A landscape with many valleys, sampled at points; each row gives a point and its height.
A ball rolls from a point to whichever of its 2 nearest points has the largest drop for the distance, and stops where none of them is lower. Distance is the straight distance between rows; heights are no part of it.
let h=421: [180  95 124 122  81 138 181 140 174 181  76 141  95 149 104  91 102 172
 100 106 137 171 101 118 143 140]
des h=246: [121 121  96 139 132  82 151 160 131 148 148 116 123 186 178 126 143 100
 121 113 128 108 108 106  96 121]
vepav h=620: [141 123 130 104 101 122 181 101 142 127 142 117 120 109 115 154 116 194
 160 120 122 174 117  89 125 113]
fola h=290: [155  91 151 102 122 152 201 124  99  95 106 155 124 154 116 189 140 119
 158  96 144  89 179 122 121  55]
kem h=666: [ 85 159 112 136 175 125  70 129 117 153  77  48 168  57 131  92 100  60
 138 187 113 126 117 146 129 211]
Sisa h=329: [171 130  89 194 118 145 128 143 138 117 162 147  80 189  99  94 114 110
 135 141 151 125 119 133 124 106]
sigiv h=641: [192 123 153 188  96 154 123 121  34 104  97 113 125 142 123 176 122 125
 158 128 146  84 158 103 143  99]
pusov h=145: [108 125 107 120 169  77 152 142 136 150 169  99  99 147 192 124 105 124
 141 153 113 112  99 105 105 125]
Fav h=192: [106 145 133 125 108 104 130 110  94  71 135 111 176 126 140 167 157 129
 168 106 115 135 142  63 120 100]
kemu h=562: [ 34 144  81 147 125  64 116 161 105  96  73 114 132 183 134 114 109  76
 154 117 132 116 116 172 123 143]
dizek h=619: [172 151 126 194 124 146 118 107  67 142 128  99 117 151 121 162 139 110
 135 144 129 112 145 126 134 117]
Zok h=583: [131 126 128 107 120 144 125  93 129 107 166 121 113  63 109 155  93 166
 167 149 131 141 118 132 121 129]
fibez h=707: [ 76 138 101 130 147  93  91 133 128 152  76  92 154 116 162  97  85  85
 133 153 105 146  96 130 127 183]
rata h=499: [117 149 170  81 191 139 117 102 167 134 192 128 129  48 136 140 153 166
 139 174 118 119 141 140 129 130]
pomos h=175: [188 107  95 146  93 149 159 100  82 128 112 107  97 131 118 181 119 126
 102  79 141 144 136 158 117 115]
gazu h=636: [191  77 142 125  84 123 199 134 103 131  59 119 159 137 134 189 183 118
 116  57 168 101 147  98 103 111]
vab h=559: [100 154  94 116 157 131 108 109 143 142 134 150  93 155 140  89 119 109
  79 140  90 161 132 160 154 127]
guv h=513: [101 124 114 102 143 131 138 108 156 130 138 171 117 145 124 111 149 140
  81 117 129 147 137 176 153 128]
lef h=262: [120 119 101 152  91 133  96 120 106 115 102 121 172 143 133 163 140  90
 121  77 139 136 115 158 115 150]
kuf h=244: [130 136 147 156 134 101 114 149 119 134 141  92 161 139 158 109 102 147
 181 148 107 135  95  51 119 124]
bisup h=544: [138 135 140  80 149 147 140  94 157 115 203 150 102  62 130 163 147 178
 143 148 134 130 133 152 115 114]
zesul h=524: [ 71  97  95 151 142  87 140 146 141  84 109 146 130 188 140 121 102 108
 163 104 164 108 108 191 126 130]
kada h=684: [ 60 136 131 111 173 126  68 109 123 110 101 125 176 102 154 139 105 103
 116 107  87 147 127 192 148 160]
Duk h=596: [ 98 163  80 148 167 108  76 112 141 109 153 134  93 117 140  71 118 103
  96 168 110 158 120 146 134 158]
vezin h=253: [127 129 120 161 147 153 130 109 152 104 161 139 160 157 123 159 148 110
 173 124 149 112 125 151 123 105]
Fefi h=714: [165  74 143  91  69 129 169 154 143 157  76 145 154 147 121 141 164 125
  74  53 159 127 125 121 110 128]
bipe h=346: [178  75 129 104 100 159 200 141 170 158  99 149  97 154 104 124  85 151
 125  88 142 148 116 142 123 103]
pulel h=76: [152 133 171 108 103 151 131 119 120 104 142 143 182 105 138 182 185 138
 154  98 116 107 154  47 117 102]
gadu h=689: [143 103 148 159  89  96 155 143  68 136  57  84 164 161 150 150 111 136
 174 125 149 106 108  97 131 124]
dab h=625: [ 98 170 157 143 160 117  70 141  91 127 106  56 169  62 100  78 109 104
 144 201 110 122 143 101 147 167]
Tidot h=446: [141 157 121 165 112 123  59 148  83 145 148 101 156 110 127 113 164  74
 113 159 141  96 127  91  92 166]
gutek h=593: [ 50 164  95 144  87  65 111 155  67 102  51  89 160 171 121 126 141  62
 148 117 128 110 135 128 117 138]
posip h=255: [ 87 153 137 142 130  97 128 115 112  96 120  75 198 122 140 136 130 140
 194 131 112 147 117  68 130 121]
lenen h=642: [ 71 176 122 114 163 131  65 112 114  99 135  89 181  89 122 144 148  65
 116 125  76 149 156 148 124 130]
Bola h=178: [ 96 155  86 187 137 129 108  99 128 113 122 105 167 158 121 155 150  79
 161 120 146 128 115 169 126 150]
Gub h=746: [ 96 111 130 118 116  97 119 153 135 161  86 126 144 145 138  94 105 122
 117 147 137 130 103 118 139 159]
sas h=595: [ 82 142 141  88 159 148  97 112 173 135 106 117 170  75 113 102  88 130
 147 151  78 184 120 118 147 151]
nidab h=428: [128  86  91 101 141 123 188 131 192 159 119 154  92 163 141 103  92 128
 126 125 145 139  99 156 124 134]
funad h=378: [130 117 135 123 129 114 178 129  72 103  98 127 110 184 138 171 127 134
 115  84 111 122 169 146 140  64]
Fuz h=504: [113 181 157 113 134 145  77 109 155  69 187 133 148  44  69 106 158 163
 151 157 111 159 152 107 136 123]
Kop h=603: [ 91 179 108  96 167 139  76  87 140 103 163 122 141  76 101 121 151  97
 100 152  86 173 157 165 136 121]
Mepan h=473: [ 91 116  92 132 141 101 158 158 131  88 138 147  99 207 134 137 130  73
 143 106 146  86 140 176 112  76]
Sida h=490: [117 125 172  95 126 120 129 158 166 149 163 157 112 105 123  95 138 181
 121 155 131 115 123  82 135 132]
lagen h=425: [108 142 191  73 136 113 111 149 134 122 179 145 122  53 114 112 166 175
 110 172 137  95 153  97 134 129]
semek h=261: [166  92 110 129  82 161 131 113 120 117 114 137 143 133 126 174 113 126
 114  56 135 153 118 159 116 127]
mav h=299: [152 165 138 102 124 176  95 125 191 193 152 166  79  82 132  76 135 147
  68 155  85 152 115 110 144 173]
fese h=551: [103 175 151 111 162 154  42 140 155  86 170 116 163  47  82  85 140 112
 121 157  81 161 157 116 133 131]
Fam h=356: [136  82  88 132 160 117 152 143 173 165 134 153  68 152 183  93  91 119
 107 146 161 102  87 164 119 167]
Zefe h=530: [143 162 133 138 135 153 101 116 159 155 162 129 136 129 135 118 133 138
 121 129  77 167 115  91 132 119]
dut h=565: [162  83 112 137  87 108 224 133 127 117  58 110 143 171  91 153 148 125
 139  70 173 138 138 121 111  96]
kofe h=269: [164 138  82 189 157 149 107 114 165 118 187 150  75 159 145  94 102 130
 143 150 131 145  98 139 130 135]
Koro h=628: [101 140 108 151  79  71 134 162  36 105  43 105 133 189 135 148 153  71
 125 100 137  88 152 129 113 116]
vama h=58: [183 110  93 117 126 146 197  90 116 114 153 126  73 135 114 176 140 143
  95  79 148 148 149 179 112  91]
leg h=633: [ 82 134 176  68 153 140 116 116 123 139 105 114 139  54  98 120  80 156
 146 177  94 144 144 130 159 132]
tobeb h=288: [122 105  96 129 174 130 111 128 146 142 148 153  55 127 163  96  71 110
 118 181 148 100 105 180 134 155]
dek h=186: [152 115 134 175 148 101 126 142 101 155 143  86 123 141 182 130  95 147
 170 155 142 100  88  96 114 147]
pabin h=561: [129 149 138 125 149 175  87 115 176 149 146 119 163  90 124 127  97 119
 159 143  83 162 110 110 132 141]
Purog h=592: [ 94 163 170 130 144  96  97 149  94 147 118  93 137  98 107  76 125 141
 123 202 115 123 144  78 153 141]
numek h=669: [ 62 111 172  70 155 138 121 118 108 116  94 144 157  96 111 135  71 148
 146 152 117 126 147 178 157 123]
Bupu h=335: [101 117 180  96 114 113 112 142 100 102 144 148 157  80 116 140 180 151
 116 144 167  77 155  97 136 134]
zefa h=272: [120 120 152 119 156 162 129 103 147  88 167 158 190 137 147 191 162 133
 173  89 129 114 138 149 115  88]
tamo h=663: [158 115 169 134  84 129 149 126  39 105  64 111 153 131 136 177 115 133
 178 130 130  91 156  70 144  94]
roze h=203: [159 114 183 117  84 138 128 157 105 139 124 139 154 105 135 155 166 140
 138 132 145  79 143  50 116 119]
sefov h=204: [194 151 152 146  91 192  99 145 171 170 164 176  81 108  97 102 139 157
  95 132 115 121 124 119 134 150]
Davu h=705: [ 44 116 155  78 185 104 110 118 106 118  99 127 152  98 160 143  89 135
 122 130 106 118 136 195 151 146]
Buker h=361: [123 146  96 144 119 110  83 147 114 133 173 120 129 138 150 118 159  79
  95 130 130 107 116 113  90 144]
pobu h=94: [215 105 149 176 100 178 109 158 132 165 140 156  87 143 121 116 112 149
 104 117 152 101 114 136 132 143]
Poge h=437: [121 110 115 145 137  85 179 131  96 126  87 118  96 193 144 131 112 150
 103  95 123 140 134 158 147 109]
fud h=439: [103 161 117  87 121 120 110 103 178 117 173 143 124  62  91  94 170 161
 101 151 124 173 130 111 131 154]
Biz h=256: [181 121 120 101 129 171 142 105 191 164 184 167  83  96 153 131 157 177
  77 100 129 145 109 151 123 162]
kini h=183: [206 118 120 126 124 163 177 100 157 158 172 134  80 117 126 156 167 171
  84  88 142 140 128 141 116 131]
papug h=567: [144 105 146 131 118 145 146 144 155 121 141 178 122 171 107 105 151 154
  99  97 147 125 137 139 141 110]
rogu h=635: [ 91 134  84 108 147 106  90 137 162  81 197 140 103 113 136  90 112  97
 138 153 132 134 112 143 109 122]
gurev h=402: [142 109 102 176 111 135 151 161 123 117 119 136 111 210 101 128 115  63
 166 135 164  82 134 135 113  86]
zovo h=184: [140 115 173 102 122 167 155 109 120 101 138 161 170 120 117 187 160 158
 156  97 128 114 161 114 127  87]
rus h=590: [138 146 130 160 106  95 114 129  60 112 139 117 102 137 122 120 146 149
  97 146 134 124 148 103 142 124]
sif h=549: [120 137 165 132 111  83 132 165  97 147 130 123 119 139 120  90 145 163
 116 178 138 104 140  54 138 121]
fabu h=201: [136 117 103 153 130 146  75 143 109 149 131 149  80 140 132  90  79  87
  98 161 143 104 117 172 137 155]
reva h=224: [188  86 131 106 148 154 237 124 152 135 126 148  66 158 101 133 109 160
 109  83 153 137 147 176 118  71]
nepib h=485: [174 145 120 132  98 154 159 118 170 184 128 135 111 160 106 109 143 149
 100 119 100 177 121  91 138 122]
zel h=506: [125  94 123 144 109 106 196 122 119 124  50 126 145 177  98 143 140 144
 118  77 163 144 137 170 142 118]
Rogul h=369: [128 170 127  82 147 169 102  96 217 148 168 181 102  68 117  84 166 160
  81 146  96 171 127 133 142 161]
tuvig h=731: [108 107 121 140  94  72 146 163 111 175  35  93 157 181 160 111  99 108
 149 131 137 123  83 120 125 151]
Lolap h=194: [192 112 130 181 143 170 101 130 155 149 176 148 106 138 160 139 112 144
 132 118 139 115  93 139 120 146]

Call two points neighbours if one is among the 2 nearest of the other. Go from one point of each pair to the other, from neighbour to neighbour, staying as low as possible. Name the highest point that can't be avoided.
pusov and pulel => posip
fabu and pusov => nidab
Bola and pulel => zefa
Bola and vama => lef

Where does a ball stop that starts at each point below?
Zefe => vama
zesul => pobu
Kop => pobu
vepav => vama
tuvig => sif
gazu => pulel
Gub => sif

Write out the way that a ball takes from each point below.
kada => lenen > Kop > fese > Fuz > fud > Rogul > mav > sefov > pobu
Davu => numek > leg > sas > pabin > Zefe > nepib > let > bipe > reva > vama
gutek => kemu > zesul > Mepan > gurev > Sisa > kofe > Lolap > pobu
bisup => rata > lagen > Bupu > roze > pulel
